Each row is a point on a landscape with many peaks, with its height.
A climber steps from a point to the highest of its 2 nearest points, and stops where none of them is higher. Distance is the straight distance between rows; heights are no part of it.
Q158: [ -1.0  -2.0   6.6 -13.8  -9.3  11.9  16.6  28.5   9.5  16.7   6.2   9.2
 -13.9 -10.1  18.3 -26.5 -25.5  34.8   1.5  29.2 -14.2   3.8  16.7 -35.7
  15.9]  height 548
Q294: [  2.7  14.6  14.5  39.3  34.1  16.7  -6.3  35.7  -5.2  36.3  26.7  -3.3
   5.5  -2.7  16.0  -6.0   3.6 -14.5  -4.9  26.3  17.7  10.8  25.0 -45.1
  -7.6]  height 57
Q404: [ 13.4 -29.9   5.0 -29.9  12.2  -7.9  26.3 -13.5   8.7   8.8  15.4  15.9
  17.0   2.3 -33.3   0.7 -51.4   1.5   6.6  24.4 -18.5 -43.1 -22.8   5.1
 -18.8]  height 337
Q978: [  1.3  14.6  -8.0  -4.0   7.7 -19.0   7.8 -11.1   5.4  20.1 -13.3  28.9
  -7.3 -41.8  17.1 -24.1  -6.3   1.4 -17.7  10.8   2.4 -10.8   9.2  -6.5
  16.6]  height 554
Q780: [ -2.9  19.8  13.4  -5.3  16.2  -6.1  26.8 -19.4  -0.4  18.9 -21.8  32.1
  -7.9 -34.4  -1.6 -34.5 -21.0  24.6  -4.9  26.0 -16.5 -27.5   9.5  -9.9
   8.1]  height 625
Q387: [ -2.2   1.0 -24.1  18.5  22.4  11.3  -8.5  41.0   1.2  28.6   7.4 -13.8
 -14.1 -28.4  17.2 -10.7  10.1  -9.3  14.7  24.6  10.8  15.0   1.3 -46.9
 -13.9]  height 89
Q493: [ -6.4 -10.1   9.0  -9.5 -22.6  32.7   4.5 -10.3  -0.3 -21.9  -5.2  23.1
 -22.1  13.6  12.5  23.2  52.6 -25.5  40.0 -18.5  -9.4  21.3 -17.4   3.7
  -4.7]  height 393
Q397: [  2.5 -13.6   0.0 -22.7 -20.7   0.4  49.7 -11.0  10.1  -8.3 -26.5 -12.4
  -1.4  17.6 -46.6 -18.1 -30.9  35.9 -45.1  22.4  -2.5 -13.3  19.3  24.8
 -30.8]  height 505
Q805: [ 17.9 -20.4   8.8   5.1  -4.8  14.3   3.0  38.2  -1.5   8.2  -4.7  14.2
   2.6   1.8  20.1 -18.1 -13.7  27.1 -40.2  35.9   4.7  12.3   6.8 -35.0
  13.4]  height 478
Q591: [-10.1  20.4   5.0  56.3  30.3   1.0  -8.2  19.7  -0.1  26.5  24.1  -7.2
   8.9  30.0   9.3   1.5  -9.0 -36.9  -9.9   0.0  14.8  28.0  26.1 -52.8
 -12.2]  height 35
Q83: [ 23.7 -16.6  14.2   2.1  -3.9  22.4 -29.2 -13.3 -10.5 -24.4  20.6   3.0
  12.4  -6.7   8.2  10.5  20.5  -6.8 -34.7 -21.8  25.8  -9.5   4.4  46.4
  -0.9]  height 491
Q288: [ 13.4 -11.9  31.2 -18.8 -16.8  23.3 -30.5 -18.8  -3.5 -29.1  11.9  15.2
 -25.0  -9.7   4.8  13.7  17.3  -2.9 -10.2 -25.0   3.7 -14.6  -4.5  36.2
 -12.9]  height 432
Q501: [  7.4  -3.4  12.9  15.8 -17.6  -7.3   6.9   2.2  22.7  39.9 -20.1  24.1
  16.4 -22.1  26.0 -20.3 -16.8  16.5 -33.3   2.8  26.9  36.0  16.6 -42.4
   2.4]  height 321
Q414: [ 17.3 -26.8   0.0  13.5   2.4  -5.9 -12.0  39.3 -18.7   4.1 -14.3  -3.7
  26.6  12.6  -3.3 -17.7  -6.2   6.9 -58.9  23.6  14.3  -4.9  27.0  -6.7
   8.6]  height 423
Q693: [-12.1  10.3   2.0   7.1  24.2   9.6 -13.4  -4.1   1.2  32.8  27.3  -3.6
  13.1 -37.3  -4.6 -17.2 -10.4 -24.6  -9.4   4.4  27.8  14.9  16.3 -13.6
  14.0]  height 315
Q480: [ 15.3  13.2   0.4 -23.6 -24.8 -11.5  23.7 -11.5  -6.4   1.7 -10.2  10.3
 -17.8  17.9  -8.7 -41.8 -15.8  30.1 -16.8  17.1 -28.8  -6.4  20.3  -1.7
  -6.7]  height 446
Q148: [-19.8  13.7  23.5  16.8  39.6  13.9 -19.9   4.0  17.6  10.9  42.4 -25.1
  -1.2 -48.1 -10.2   1.8  14.5 -21.2  14.1 -15.5  27.9  -3.3  -2.6  -3.1
  13.7]  height 392
Q199: [  1.8  15.5  40.2 -30.3  18.4  -0.8  32.6  -2.1  21.8   0.5 -16.8  14.7
  -8.5 -28.4  17.6 -36.0 -23.9  45.4  28.0  25.8 -10.3 -36.7  13.1 -28.3
   9.7]  height 703
Q109: [ 13.3   2.5 -20.7   9.2  -9.7 -17.8 -41.4  -5.1  20.6 -15.3 -32.4 -21.0
  17.8  44.7 -13.3  20.4  21.6  -0.8  32.3 -24.6 -31.9  29.3  -8.3   6.3
  24.3]  height 390
Q472: [  2.7   2.4  23.7  -9.7  26.0 -11.2   5.7  25.4   6.2  29.9  10.1  -1.7
  -3.9 -50.7   2.7 -12.3 -16.6  19.8  19.7   7.8 -13.2 -17.1 -15.3 -17.9
  17.6]  height 566
Q600: [ -3.6  12.5  16.2  52.7   7.9   5.0 -34.4   3.8  -0.7  12.6  33.9  -7.0
  -3.1  21.6   3.2  -3.3   1.5 -39.9  -5.8 -14.5  10.3  27.9   9.6 -20.2
 -11.5]  height 15
Q617: [ 10.8   5.2  -4.9  -6.2 -31.3 -16.9   3.0   1.6   8.4  14.1 -22.1   5.7
 -10.9  17.5  -5.9 -51.3 -13.6  24.6  -1.8   4.7 -27.9  26.3  12.8 -20.6
  10.1]  height 409
Q947: [-14.1  11.4 -34.4  36.9  -8.4  -7.6   1.6 -27.3  29.0  -1.6  -5.0   1.6
  -1.8   6.4  11.1  23.6  17.4 -27.6   9.1 -28.7  17.7  50.0 -12.5 -16.8
  28.0]  height 448
Q187: [ -3.3 -12.8  19.4 -31.2   6.4 -25.1  29.9  12.1   0.9  19.7  15.6 -11.9
   5.1 -37.1   0.1 -10.6 -22.5  34.5  18.4  33.9 -13.1 -48.8 -11.2  11.7
   5.7]  height 649
Q522: [ 13.4  -3.1 -17.7  10.4  10.7  -3.5 -38.0  -6.6  -0.1 -25.8   9.9 -11.7
  -9.8  21.7  20.1   3.1  13.9 -23.4  -9.1 -25.2  23.1  28.7   2.4   4.3
  13.3]  height 428
Q853: [ 28.2  15.4  25.0  45.6  12.4 -40.0 -30.8  19.6 -24.9  22.0 -10.4 -28.1
  55.4  14.9   4.7 -15.5   2.0   0.5  -6.1 -12.3 -15.1  37.3  13.1 -19.4
 -13.7]  height 199
Q189: [  4.5  -2.8  -3.7  -7.0 -24.1 -11.7   0.4  13.0  10.3  17.1 -37.4  13.8
  -2.0   1.6  21.1 -28.2  -5.6  22.1 -18.0  -2.6   6.3  49.1  16.4 -35.0
  12.0]  height 361
Q531: [-19.1  53.4  13.9  11.3  -4.7  18.0   1.8 -10.2  -4.1 -21.5   5.2  -1.5
 -45.7   0.5  11.1   9.9   3.1   9.3  18.9   3.6 -29.9 -37.6  -4.9  17.4
   2.6]  height 509
Q176: [  6.0 -18.8   0.8 -20.1  32.4  -7.5  -3.9  20.1 -15.3  11.1  14.0 -17.0
  13.6 -38.3 -10.7  -6.6  -9.1   7.6 -16.5  25.3  15.2 -39.6 -15.2  26.6
 -18.6]  height 659
Q155: [ 14.6 -43.5  32.8   9.8  41.6  -3.0  27.1  12.1 -31.1  15.7  30.1   5.4
  43.5 -25.3   7.5 -29.8 -10.9  -5.2  -6.3  37.9  25.4 -18.2   5.5 -40.8
 -16.1]  height 490
Q181: [-23.5  37.6  24.7 -17.5  -3.3  33.6   9.6  -3.3  -3.9 -36.6  14.7 -24.9
 -27.2  30.0 -28.3  -0.3   7.9   4.3  33.4  -5.7 -21.1 -33.4   7.9  35.4
 -31.1]  height 299
Q691: [ -3.7  -8.8 -17.6  -4.9 -19.5   0.1 -32.0 -10.8  -8.6 -44.6  -5.5 -12.2
 -12.9  12.0  15.6   1.3  36.0 -10.9   8.5 -31.3   4.7  10.8   1.1  26.7
  14.3]  height 350
Q970: [-37.2  11.0 -28.1  25.5   7.4  19.0  14.8 -19.9  12.8 -12.0   3.9  12.6
 -28.9 -23.2   3.5  35.1  18.9 -17.1  48.6 -14.0   8.4  11.2 -20.8 -26.8
  18.6]  height 722
Q959: [ 10.8  -6.4  -3.5 -21.2 -15.4 -24.8  -5.8   2.3  -3.4   4.1 -41.5  -7.1
  21.8  33.8 -23.4  -1.6 -11.0  20.7 -19.0  10.3 -28.0  -4.1  17.8  29.5
   4.0]  height 458
Q212: [  9.5  14.1  -6.0   3.2 -13.2 -33.4 -22.9 -12.2  12.7  40.5 -25.5  -0.1
  46.5   8.2  -1.1 -11.4  10.7  -6.1   8.2 -11.1 -10.8  44.0  21.0 -15.5
  16.8]  height 156
Q38: [  1.4 -15.2  12.8 -19.5 -13.3  -2.1  41.4  -8.9  -1.2   1.5 -20.4   7.3
  -4.2  23.3 -22.5 -38.8 -17.8  45.8 -12.4  34.3 -14.2 -24.9  19.2  -3.1
 -26.8]  height 476
Q916: [ 22.5  -9.7 -11.0 -11.0 -13.2   1.0 -22.3  -0.2   9.5 -28.6 -22.1 -29.5
  -7.1  26.9 -29.3   4.6  -4.2  13.2 -29.7 -22.4  -6.6  15.1  14.0  51.4
 -12.9]  height 617
Q662: [-30.6  39.8  -2.2   4.6 -16.7 -18.1  29.9 -31.1  24.1  17.6 -29.9  16.8
 -21.8  10.1   0.6 -22.7 -20.8   4.9  13.6   4.6  -8.6  19.1  34.9 -19.3
  12.0]  height 453
Q589: [-16.4  11.0  -2.9 -27.4 -10.0  11.0  38.0 -14.5  12.7 -12.7 -14.7 -22.8
  -2.0  10.5 -53.2   8.6 -35.4  21.3 -51.7  -1.2  -6.1  -8.5  21.6  41.1
 -15.1]  height 532
Q512: [  6.8  -9.1  20.7 -34.3   0.3  11.2  42.5  31.3   0.9  -5.3  -2.7  16.5
 -13.7 -13.5   0.2 -25.2 -31.8  55.1   9.4  28.5 -18.1 -18.8   5.5 -10.1
  11.2]  height 622
Q971: [-12.1   2.8  35.2 -17.0   9.7 -27.1  36.9 -14.1  -4.5  -7.1  24.2 -20.4
  11.4 -16.4 -17.2  -9.8 -28.3  28.0  31.1  21.0 -29.1 -69.9   2.6   9.4
  15.2]  height 593
Q24: [-22.3  26.3  31.7 -16.3 -18.7  45.8  18.6  -3.0 -12.6 -51.4 -11.1   3.7
 -22.2  21.7   3.6  15.1  43.1  -8.6  41.5   2.2 -17.9 -22.7   0.4  29.6
 -26.0]  height 327
Q653: [  0.9 -25.2  15.2 -10.7   0.8  -7.0   1.5  -0.9  20.1  38.6  14.1  23.1
  -0.5  -7.4 -12.8  -9.5 -21.2   4.5 -23.9  20.6 -12.1 -14.6  -8.4 -16.6
  -1.0]  height 302
Q167: [-16.1 -16.8  23.3 -14.9  -5.1  30.0  -6.0  40.0  -3.9 -26.3  29.4 -30.6
 -22.8 -14.3   7.6  29.6  21.9  -8.5   5.8 -16.0   1.6   7.4 -18.3  38.4
 -14.0]  height 215
Q393: [ 18.5 -39.8  31.3  -0.2  -1.9  -8.6  15.1 -12.4  17.0  26.2 -18.0  40.5
  11.0 -26.9  23.0 -19.2 -34.6  21.9 -22.5  14.0  24.3   0.0  -5.8 -43.5
   5.6]  height 291
Q466: [ -6.9   9.9  -2.4 -15.0   1.9  -6.9  -7.8  10.6 -14.3  22.7  -2.4   1.5
 -23.4 -25.0  21.8  14.6   1.1  -0.9  -3.8  -1.1  -3.2  -1.1 -21.4  34.8
  -4.1]  height 447
Q687: [  1.6  26.7  -3.4  -8.7  14.9  27.4 -11.6  -6.5  10.5 -19.1  13.9  -5.2
 -29.1 -18.2   4.8   9.0   4.9  10.6  52.1   5.6 -18.8 -26.8  -6.1   8.4
   9.1]  height 450
Q226: [ 36.3  -2.7  -6.6  10.1 -14.8 -26.6 -35.2  20.6 -14.3  32.1 -29.8 -21.1
  53.9  19.6   0.4   0.0  -4.5   3.5   0.7  -2.1 -10.2  24.4  14.4   3.8
   2.8]  height 176
Q303: [  3.3  13.6 -22.0 -15.7  11.5  31.1 -21.0 -15.5  -2.4  -0.1  -0.8   9.8
 -37.6  22.5   5.4  17.5   7.9 -11.2  37.3  -1.4 -11.8  -1.3   3.6   8.0
   8.5]  height 388
Q590: [ 21.0 -18.0   1.9  13.3  -2.9  -1.8 -37.7  18.7 -18.1  -9.0  -4.2 -39.9
  26.7  17.9 -19.5  13.6   1.6   8.1 -48.3 -23.3   3.7  14.1   8.3  45.8
 -25.0]  height 730
Q838: [ 16.4 -52.6  16.0 -15.3   6.6  -7.5  39.3 -10.0  -9.4  17.7   9.2  35.5
  52.6   0.3   2.2 -15.4 -26.3  -8.1 -13.1  31.1   8.9 -19.9 -21.6 -17.6
  -4.2]  height 367
Q177: [-26.8  15.5   4.6  -2.7  -7.0  26.5 -22.8  -9.8  25.9 -30.8  32.8   3.7
  -6.9 -35.1  11.8   5.1  42.1 -25.2  43.8 -29.2  26.5   1.9  -7.8  -9.8
  18.4]  height 249
Q936: [  4.1   0.9 -38.5  35.1   7.9  -2.4  -6.1  26.8  -3.4   6.2  -2.1 -11.3
 -16.9   4.4  21.1  -1.8   2.4  -6.7  -0.9  10.1  21.7  23.1  -8.0 -47.0
  -1.8]  height 122
Q676: [  8.1 -10.4  15.6 -21.1 -11.9  10.0  -7.0 -30.1 -18.0 -21.5  12.5   2.3
  -8.6 -16.6 -28.3  13.4 -18.2   8.6 -13.4 -14.6  -4.6 -36.1 -10.2  55.7
 -23.3]  height 386
Q310: [ -1.6   6.8  35.1 -20.9  -9.4  23.0   2.9 -24.2   2.7 -31.4  28.7 -11.0
 -21.2 -22.1 -15.2   9.2   3.7  37.2  22.6  -6.9 -12.7 -46.7   2.0  49.4
 -14.8]  height 349
Q673: [  2.2  11.2   5.5 -15.8  -2.2   3.0  20.9   0.0  -4.2 -20.2  32.8 -34.8
 -17.0 -19.3 -13.7  -7.0 -17.9  41.7   1.2  11.2 -17.5 -48.2  12.2  48.4
  -6.9]  height 317
Q769: [ -8.0  16.1 -47.4  19.2 -14.3  -5.7  -6.4 -20.9   2.9 -23.6 -28.7   0.7
 -13.9  18.1  20.6  10.6  14.8  -3.1  20.6 -30.7  -0.7   1.9 -24.1 -13.0
   2.1]  height 452
Q115: [  3.6  16.0 -14.3 -12.0   2.0 -13.2 -17.1  -6.9 -18.1  16.6 -22.9   8.4
  -5.4   1.2  16.2  -2.0  -3.0 -11.0  -8.5 -15.6  -9.7  20.4  -3.2  21.0
   1.9]  height 512
Q690: [  8.3 -35.6  12.6 -10.6  16.5 -14.1  48.0 -18.3   7.9  28.0   9.4  30.3
  47.4 -42.2  -5.3 -19.1 -14.7 -17.1   4.1  22.4  24.2 -16.3 -19.6 -38.8
 -10.7]  height 387
Q750: [-12.1  -1.9 -29.8  30.7  17.3 -26.6   2.5   0.8   8.1   2.2 -20.8  -7.6
  19.4  24.0   4.2  25.9  19.5 -30.6   1.9 -27.7   6.6  47.4 -20.8 -25.3
  34.7]  height 391
Q809: [-16.2   6.9  -8.9 -25.8 -13.8  29.0 -10.4   9.5   6.1 -18.1   8.6 -15.7
 -35.0  21.4 -23.6  16.2  -2.8   2.8  10.4  -2.5 -15.2 -18.0  -0.8  36.3
 -23.3]  height 272
Q354: [ -0.4  29.9 -26.7   6.1  10.4   7.8  -3.8   6.4  32.6  20.8  -8.5  22.2
   0.6 -21.1  20.4  -4.2  -4.6  -3.7   2.2  10.6   9.7   3.4   6.4 -25.2
  19.1]  height 465
Q434: [  3.3 -34.0  22.8  19.7   8.0 -23.3  -4.8  12.4   9.2  43.8   5.9  15.4
  23.1  -0.2  -7.4 -21.2 -18.5 -10.0 -41.2  30.7  10.6  -4.4  -4.8 -28.5
 -10.5]  height 282
Q99: [  2.7  13.2  -9.8 -25.0 -26.3 -20.3 -29.6 -26.5   0.4   2.7 -28.9   4.8
  12.5  29.7 -28.1  -8.3  -5.7  13.8   1.0  -8.2 -21.0 -23.6  16.1  16.4
   2.4]  height 488
Q895: [-21.9  40.9   2.1   2.0 -26.7   4.4 -17.7 -41.7   5.6 -18.1 -25.9  15.3
  -8.9   4.7 -13.4 -13.7   5.8  -9.9  13.9 -40.1  -5.2   2.1   5.9  -0.8
   9.4]  height 606
Q42: [ 15.4 -29.6  13.8  -0.1  36.1 -15.9  18.3  29.5 -23.6  19.1  27.3   1.1
  27.8 -20.2  -0.7 -11.2 -27.0   5.5 -18.9  33.3  16.2 -25.9   5.4  -5.8
 -15.8]  height 561
Q361: [  2.5  -2.7 -44.5  25.3  11.2  15.0  -5.4  15.0   1.1 -20.0  17.2 -15.7
 -32.2  -1.7  11.6  27.1   7.7 -16.2  19.0   6.9  15.0   1.4 -33.3 -23.7
  -3.2]  height 157
Q964: [-29.9   8.4   0.2  11.0  -3.4  17.3  22.1 -44.2  -0.6 -35.8  -5.7  15.1
 -39.6  -5.8  10.1  31.6  13.8 -15.3  61.2 -17.4  -0.4  16.5 -12.3 -12.8
  17.6]  height 570
Q505: [ 23.2 -12.9 -20.5  -6.4   8.9 -14.6 -27.9  20.5   5.7 -12.3 -18.5 -34.1
   4.2  38.8  -0.9  -5.1   0.8  -3.9 -14.9  -9.5   2.6  24.5  14.4  20.9
   8.3]  height 529
Q151: [ -6.7   2.7   4.3  14.2 -12.9  31.5  -4.0  -1.0  -7.2 -39.6  17.7  16.3
   0.0 -32.1  24.1  12.8  52.2 -33.0  33.5 -29.4  39.7  20.0  -7.0 -13.1
  11.6]  height 192
Q141: [  7.5 -48.5  -2.7 -29.8   3.5  -2.0   1.9  14.0   7.6  16.8  -9.4   9.6
   5.7  17.4 -28.2 -10.3 -32.1   7.2 -23.7  31.8  -1.3 -33.0   2.2  -2.6
 -15.7]  height 319
Q744: [-12.0  23.1   0.3  -5.2 -29.6 -13.8 -37.7 -20.9  -1.4   4.1 -26.2   9.4
  14.6  28.9 -23.0  -7.4   1.5  -6.9   8.5 -33.6 -29.5   7.9   2.7   1.0
  14.6]  height 531
Q562: [ -9.1   1.7  10.7  -1.7  27.6   4.5 -13.3  35.3  -0.8  24.7  20.9 -17.2
 -12.6 -36.2   9.9   6.2   0.0   0.6   9.8   6.8 -12.8  -4.7 -22.0   9.2
  10.4]  height 494
Q408: [  8.6 -37.2 -18.6  19.8 -18.5   5.2   5.3 -40.9 -18.8 -51.3 -29.8  16.3
  -0.1  21.9  -1.4  57.6  43.5  -9.4  28.6 -26.5   9.0  14.9 -35.4 -23.0
  12.9]  height 250
Q40: [ -3.4 -22.0  -4.9 -25.7  -4.9   7.2  26.6   1.4  -3.8  -4.3  15.3 -32.0
  15.3  -9.1 -40.1  13.9 -34.4   8.0 -53.7   9.2  18.8  -2.3   7.9  40.3
 -19.6]  height 578
Q955: [ -1.6  -6.3 -20.0  19.0   8.5  13.4 -18.7  49.7 -12.3   4.3   8.0 -14.4
  -1.7  22.4   2.5  18.9  10.9 -22.5 -36.1   5.5  12.9  -6.5   1.8   6.9
 -17.1]  height 334
Q946: [-27.6  15.4 -41.1  21.1  -2.5  -9.3  13.9 -17.5  11.0 -14.5   9.4  11.7
 -17.1   2.0  22.2  17.7   2.0 -21.4  18.9 -19.9   3.4   7.6 -14.7 -20.9
  28.9]  height 552
Q746: [-21.8  38.6  -7.2   8.3 -24.3 -29.1  -9.7 -33.3  24.9  14.9 -39.1   8.0
  -8.0  -8.4 -12.5 -21.3 -18.8  -5.5  -2.5 -22.5   1.7  13.5  21.9 -18.3
   3.4]  height 511
Q146: [ 16.5  -1.4 -51.7  -7.8   8.4  21.7   5.5   3.7   1.2 -23.2  -9.0  -7.9
 -24.6  50.9   3.3  24.3   2.8   1.1  27.9  -0.4 -11.2  15.2   6.4   5.8
  11.1]  height 402
Q603: [ -3.2 -12.6 -10.2  43.6   3.7 -24.6  -4.4 -17.9 -10.4 -34.1   2.9 -18.0
  39.2  16.4   7.7  39.0  46.1 -22.0  19.4 -34.8   8.9  51.4 -29.7 -15.2
  38.1]  height 348
Q111: [  2.3  10.9   0.8  12.2  14.2 -25.4   3.4  42.0  -2.4  25.4   9.3   3.4
   0.5   4.3  41.2  -5.5   2.8  -0.7 -26.9  10.4  23.5  17.1  -2.7  -7.2
 -27.7]  height 481
Q463: [ 13.9  16.9  23.9  52.6  11.7 -29.7 -12.3   7.1 -19.6  39.5 -14.1  -2.0
  33.9  -2.4  10.1 -25.7  14.1 -11.2 -28.8  -3.4  16.3  37.0  23.1 -29.4
 -19.1]  height 229
Q456: [ 23.6 -24.1 -49.2  10.6  10.9  -0.7  -5.5  13.6 -12.3 -11.6 -15.9 -23.0
  -1.5  46.4  -2.6  16.1  10.2 -10.4  11.7 -14.9  -0.5  31.4 -13.1  10.3
   5.7]  height 457
Q343: [  4.6  -6.7  22.3  -0.5  37.6  -6.3  -0.7  -1.6   9.1  45.7  34.2  15.1
  31.5 -36.7  -6.7 -11.1 -14.5  -7.4   3.7  23.1  26.1  -0.8  10.1 -16.4
  15.5]  height 376
Q401: [  1.6 -13.9  26.3   0.1  36.2 -11.2  33.0  -1.1  -5.0  39.3  38.7   1.1
  49.9 -58.1 -17.9 -29.2 -14.6  -7.7   6.6  25.8  23.7 -15.3  -5.4 -30.6
   3.9]  height 425
Q50: [-10.4  -8.1 -21.4   5.8  10.2  21.8  -5.2  43.4   5.2 -21.1  13.6 -34.2
 -26.0  -5.1   7.3  39.8  13.0  -6.9  18.5   0.7   3.1  -9.5 -32.0  16.4
 -11.4]  height 186
Q844: [  2.8   4.4  41.5  43.9  19.9 -18.4   3.2  -3.1  -0.7  44.4   5.1  17.0
  33.0   5.2   4.6 -19.8  -4.1 -13.4 -47.7   8.8   7.4   6.0  24.2 -33.6
 -27.2]  height 258
Q100: [  1.7 -22.3  -6.4  30.8  -0.7  -0.6   4.1 -28.5  -6.1 -34.5  21.6  10.5
  -2.2   8.5  15.4  38.4  41.7 -32.4  15.8 -28.9  35.7  42.3 -29.8 -24.1
  19.5]  height 304
Q347: [  5.9 -55.3   0.8 -22.8  -0.6  -8.1  55.7   6.3   2.4   2.4  16.3  13.1
  38.1 -11.7 -17.0  -7.6 -27.3   6.7  10.1  30.8  -7.4 -42.7 -24.3  -7.9
  -5.8]  height 352
Q889: [ 17.9  -6.2  -2.3 -23.8  -3.0 -28.5   7.7  18.1  -5.2  27.8   4.8  15.2
  23.2   6.4  27.8 -28.2 -16.4   6.1 -26.4   9.1  11.0   6.1   8.4   0.8
  -1.8]  height 395
Q755: [-14.8  17.4  26.8  -4.4 -44.0  30.7   4.0 -28.1  -9.8 -30.6  -7.4  18.2
 -21.8  20.1  -1.7  11.7  42.1 -13.1  18.5 -12.6 -24.0  -6.1   1.4  26.6
  -7.5]  height 353
Q18: [  9.0 -29.5  -6.3  18.8 -17.7  10.1  39.7 -39.2 -16.2 -48.7  15.7  28.4
 -15.3  15.9   3.3  35.2  39.0  -7.8  24.7 -29.5  14.6  24.6 -32.1 -18.6
  14.8]  height 271
Q607: [ -4.3  35.4 -20.8 -23.2   5.8  14.9   3.1  15.1  19.2  11.7 -11.6  18.6
  -5.9   2.2  18.3  -0.8 -10.4   9.3  10.5   8.3 -14.5 -25.1   0.5 -12.4
  12.4]  height 408
Q979: [ 11.3   8.6 -28.7  -1.4 -25.2 -10.1 -15.1   9.5   4.0  -7.9 -40.6 -17.9
  12.5  50.3 -14.7  12.2  -2.3   5.4  11.4   8.1 -48.6  19.5  24.8   9.1
  19.7]  height 427
Q106: [  3.2 -12.1 -19.1 -16.8  11.9  12.7 -13.0  45.6 -12.2  11.9  -8.3  -9.1
   0.4   8.5  -1.6   1.8  -6.0   2.9 -35.1  26.5   4.9  -4.7  21.0  16.3
  -1.9]  height 377
Q669: [-12.3  18.5   2.3   6.0 -20.6  22.6 -13.4 -39.7  19.6 -16.0 -13.0  21.8
 -28.9 -11.0  27.7  30.3  28.1 -26.3  31.1 -32.6   2.8  26.5  -5.7  11.3
  11.9]  height 463
Q286: [ 18.9  24.4  -8.5  14.0   1.9 -28.7  -1.3  14.8 -11.3  27.8 -13.9   0.4
  13.2  13.7  25.9  -3.4  10.7 -18.7 -21.5 -16.9  -0.6  38.3 -11.4  -2.1
  -5.5]  height 598
Q27: [ 11.8 -25.5   3.6   1.8   2.7  -4.0   3.4  23.3 -20.2   3.8   2.5 -20.0
  21.2   7.7 -20.5  13.3 -21.3  -0.1 -68.7   0.0  10.9  -6.2  -3.2  41.4
 -20.9]  height 635
Q6: [-11.0  31.8  -6.6 -19.5 -16.2  -0.6  16.4 -18.3 -24.6 -10.9  15.5  -6.0
 -15.7  12.2 -10.3 -15.0  -9.0  23.3   6.3   5.8 -11.8 -31.9  19.8  50.6
 -15.6]  height 283
Q230: [-17.0  12.0   2.1 -32.8 -11.0 -21.7 -16.5 -25.9   0.3  25.4  -5.5  13.7
  -5.5  -4.7  -7.1  -8.6 -13.1   4.5   3.7   3.1 -19.3 -35.4   4.2   5.3
 -25.2]  height 443
Q427: [-17.3   4.5  18.0 -13.0  17.2  17.0 -38.4   8.9   1.6  -3.4  47.0  -1.7
   1.8 -28.8   5.5  11.4  24.9 -28.2  17.2 -21.4  24.5  -2.3 -13.8  -1.6
   1.2]  height 320
Q823: [  0.7  26.1 -31.0  12.0 -24.6 -10.3  -7.3 -22.2  -7.7 -38.2 -37.1 -14.8
 -27.1  28.1  10.2   5.6  30.9   6.5  18.4 -28.5 -14.5   3.4  -3.2  23.0
   4.9]  height 394
Q629: [ -9.1  -8.4  -4.5 -23.9 -23.6  35.5  -2.6  23.5  -5.8 -31.0  19.2 -30.1
 -12.6  -0.9 -25.8  25.6   8.0  -5.5  -9.3 -14.5   4.2  12.2   1.0  44.9
 -17.9]  height 243
Q759: [-18.9  39.3  16.5  -4.3  14.2  -3.8  16.3 -13.6  -6.0  -5.7  -1.4   0.7
 -38.6 -13.2   3.9 -15.9 -12.7  18.5   2.7  16.5 -36.6 -29.2   4.7   8.8
  10.2]  height 558
Q596: [ 14.6 -18.6   6.5  -6.5  23.9  12.0 -29.8   0.3 -15.7   0.2  21.2  -0.5
   5.6 -16.3  -3.6   4.3   8.6  -5.5 -34.9   8.4  13.2 -26.1  -5.9  40.9
  -8.1]  height 563
Q760: [-28.5  11.2 -10.0 -12.6 -16.3  -3.6 -35.4 -15.0  17.0  15.3  17.2   8.7
  -7.5  -8.1  -5.4  -3.8 -14.1 -13.8  15.5  -6.3   1.9 -11.3 -10.0 -10.8
  -9.4]  height 385
Q845: [  0.1 -21.9 -19.6   6.8 -28.4   5.9   9.3 -18.7  -2.6 -63.0 -28.3   0.9
  -8.4  39.3  -1.6  57.2  33.0  -1.4  18.4 -25.3 -10.0  15.2 -28.6   7.9
  -2.0]  height 236

For each start below, name the point where the climber stops.
Q303 => Q199
Q226 => Q401
Q106 => Q199
Q501 => Q590
Q361 => Q970
Q673 => Q176
Q24 => Q970
Q151 => Q970
Q845 => Q970
Q141 => Q401

Call two points neighbours if one is among the 2 nearest of the other. Go from one point of each pair to the other, from neighbour to neighbour, staying as high as possible. Name the lowest point that can't be avoided.
Q199 / Q895 => Q303
Q401 / Q187 => Q673
Q970 / Q895 => Q691
Q187 / Q286 => Q466
Q590 / Q895 => Q617
